The views of a scene show one set of named points, each view turned or mirrored, and shifted as a whole, with a little noise and some points left out.

Scene 1
View 1
k33: [ 12 -36  17 -12  24  -6  -3   5  -5   9  -3 -21 -14 -23 -10 -26 -16  27
 -11  -3  -9  20   6   2   2 -41  22  39]
k728: [ 28 -48  27   6  32 -21 -15  38 -15  17 -18 -29 -17 -20 -11 -33   6  37
   2   2  11  38  26  13  13 -69  58  24]
k368: [-23 -17  -1 -20   3  -6  21  -8   6  11  -1   6  -2 -26  -7  -1 -18  13
 -14  17   3  -6 -40  10  15  -8 -10  56]
k860: [  6  -6  19  -6  13 -19  -1   5   9   1  -1  -9   3   0 -19  -8 -32  21
   6   2   7  19  18 -17  14  -9   9  18]
k701: [  5  11  30 -34   5   0   9 -27  10 -16  35  10 -43 -41 -36 -28 -48  -6
  24 -32 -29  24  17  11 -14  12 -16  23]
k96: [ -4 -17   4   2   9 -25   3  12   3  13 -13 -10  14   0  -7   0 -13  26
  -3  26  19  10 -11 -12  28 -21  17  36]
k784: [-27 -16   2 -20 -15 -16  33 -11   6  10   6  33 -18 -53  -9  -5 -14   4
   6  24  10  -2 -54  31  25  -4  -9  71]
k645: [ 35 -13  37 -37  35  15 -15 -20  -1 -16  26 -28 -51 -32 -39 -56 -50  11
   5 -47 -49  35  49   1 -35 -24   3  15]
k752: [-36  -1  11 -17 -32 -32  32  -5   8   6  10  52 -19 -54 -10   9 -12  -1
  31  28  26   5 -51  37  39   8 -12  59]
k711: [ -4  -4  41 -42 -27 -17  29 -19  -4 -15  37  55 -72 -95 -40 -35 -25 -14
  57 -20  -5  43 -22  74   6  -8  -4  49]
k166: [-11  -2  16 -19   2 -17  14  -6  13   3   7  11 -11 -24 -18  -9 -28  13
  11   3   1   9 -11   5  15   2  -6  39]
k205: [ 21   7  37 -14  18 -16 -11  -2   5  -9  16 -17 -18  -4 -30 -21 -42  14
  23 -20  -9  31  41 -14   3  -1   7   7]
View 2
k33: [ 12  26  20  17 -53 -11  -7 -26 -22  -6  17   0 -17  20  17 -40 -10 -24
  19  24  14  -8 -30  43  31  23   1  -8]
k701: [ 84  16  31 -25   4  -3  29 -56  -1  14  -2   0  -4  19  -7 -21  -4   6
  24 -22  34   6 -20  31  38  10 -24 -22]
k860: [ 27  15  -4   3 -26  -6  -7 -38 -17  14  11   1 -11  14  11 -13  19 -38
  22  31  23   5 -13  26  49  16 -16 -11]
k368: [ 30  27  23  17 -16  24   3 -12 -12  25   1 -18  -6 -16  -1  -2 -12 -31
 -10  33   1   5 -33  51  20  15  25   2]
k205: [ 48  11   7 -15 -23 -19   3 -51 -16   8  14  14 -14  28  11 -22  17 -21
  43  10  42   2  -6  14  54   8 -32 -23]
k728: [-27  16   7  31 -81 -22 -15 -28 -26 -27  14  15 -18  36  41 -61   9 -27
  20  33  15  -8 -16  33  34  26 -17   3]
k711: [ 62   3  43   0  11  29  58 -51  22   9 -46 -22  20  13  25 -60 -11  46
 -18 -51   6  15 -31  36   2  16 -25  10]
k752: [ 29   9  16  22  13  49  30 -28   5  32 -41 -35  18 -27  18 -11   5 -12
 -43   7 -16  26 -29  38   6   7   7  34]
k784: [ 30  21  28  18  -3  40  23 -19  -1  27 -24 -27   5 -25  10 -11 -14  -9
 -30  16 -12  14 -41  57   5  13  20  17]
k645: [ 75  27  47 -18 -39 -45  12 -55 -13 -12  26  18 -23  48  -4 -48 -16   9
  56 -19  50 -14 -27  36  43  23 -30 -46]
View 3
k711: [ 17 -32 -22 -10 -17 -22  53 -15   7 -21  25  47  40  36 -88  35  14  13
 -34  44  -7  15  18 -43  17  32 -32  31]
k784: [ 21 -19  33 -31  -9 -29  50 -25  20  34  20  37  31  37 -25   8 -17   2
   1  53 -16 -30   5 -20  18  22   0 -23]
k166: [ 14   3  31  -7   2  -9  43  -8  14  25  13  17  12   2 -13  -1  -7  17
  -9  23 -13 -18  -6 -11  -6  17   8   8]
k860: [ 16   9  43   4  19   8  34   6  18  18   3  -5   0 -19   0  -9 -15  23
 -21   6 -18 -23 -16   9 -16   1  11  23]
k701: [  8  21 -11  -6  -7  -6  31  14  -7 -12  -1  23  16 -12 -30   5  33  14
 -21  16   5  11  -5 -44 -15  24   2  39]
k96: [ 23  -5  60  -9  20  -4  42 -15  33  40  10  -5   3  -8   4 -11 -41  21
  -7  13 -27 -38 -14  26  -2   1  19   5]
k33: [ 17 -14  29 -25  35 -10  37   3  31  -1  -7  11  15 -11  -9 -16 -36  25
   6  19 -27  -8 -20   8 -11  -8  25  39]
k728: [ 29 -41  31 -10  59   6  42  -4  46 -17  -6  -5  10 -11 -22 -14 -70  36
 -10   6 -46  -6 -29  41 -10 -36  17  57]
k645: [  8  13 -26 -16  23  -1  33  37   4 -56 -23  14  11 -36 -20 -11  15  30
  -5   2  -5  36 -24 -34 -31  -2  19  88]
k205: [ 10  22  15  12  12  12  35  20   4  -5  -3  -8  -6 -28 -17  -1   3  29
 -31  -3 -13   1 -18  -6 -22   3   8  47]
View 4
k784: [ 10 -19  21 -52  28  13 -30 -23 -20 -31 -14  26   5  23 -10  25  -5  32
  38 -24  -4  45  15 -44  34  13 -11  37]
k33: [ 37  -9  -7  -3  36 -12 -18  -3 -15   1 -26  33 -72  21  27  38  19  27
  41 -28  21   5  -1 -16   9  -6  -8  -9]
k205: [ 22  26  -5  21  24  -7   4  -9   9  -3 -18  15 -53   2  23  25  37  15
  30 -10  20  -3   5   5  21 -21  10 -19]
k752: [-11  -9  30 -54  11  16 -12 -30 -18 -40 -17  14  26  12 -16  29   5  18
  42 -10  -8  52  25 -45  52   5   2  53]
k368: [ 21  -4   4 -44  37   6 -32 -22 -13 -21  -4  37 -15  16   1  16   2  43
  28 -24  13  35   3 -32  22  19  -8   6]
k166: [ 15   6   7 -12  22  10 -16 -18   0 -21  -5  21 -20   7   8  12  15  24
  26 -25   3  20   8 -22  33   4   0   9]
k96: [ 20  25  -3 -32  39 -16 -17 -30  -4 -10 -13  38 -36  14  10  45  28  43
  34   4  39  29   3  -8  32  -3  -4  -3]
k860: [ 23  25  -3   0  30  -4  -7 -19  10  -6  -6  25 -43   3  15  19  29  31
  26  -6  26   6  -2  -5  28 -11   8 -17]
k711: [ -3 -50  38  15 -14  30   5   2 -28 -28 -40 -21  -8  13  -6   9  -3 -24
  42 -50 -51  19  37 -44  28 -11  -6  64]
k728: [ 32  -2  -7   2  26 -34  -3  -1 -22  13 -49  35 -97  24  27  79  34  24
  56  -3  38  -2  -3  -3  11 -30  -7   0]
k645: [ 49 -22 -10  67  23  15  -2  21  -1   4 -29  -3 -82   6  41 -18  14  -2
  29 -65 -13 -33   1 -11 -11 -12  -2 -30]

Which points are out of place in each view (at most two, in the order of its rows)? Write none if all are in place.
view 1 | none
view 2 | none
view 3 | none
view 4 | k205
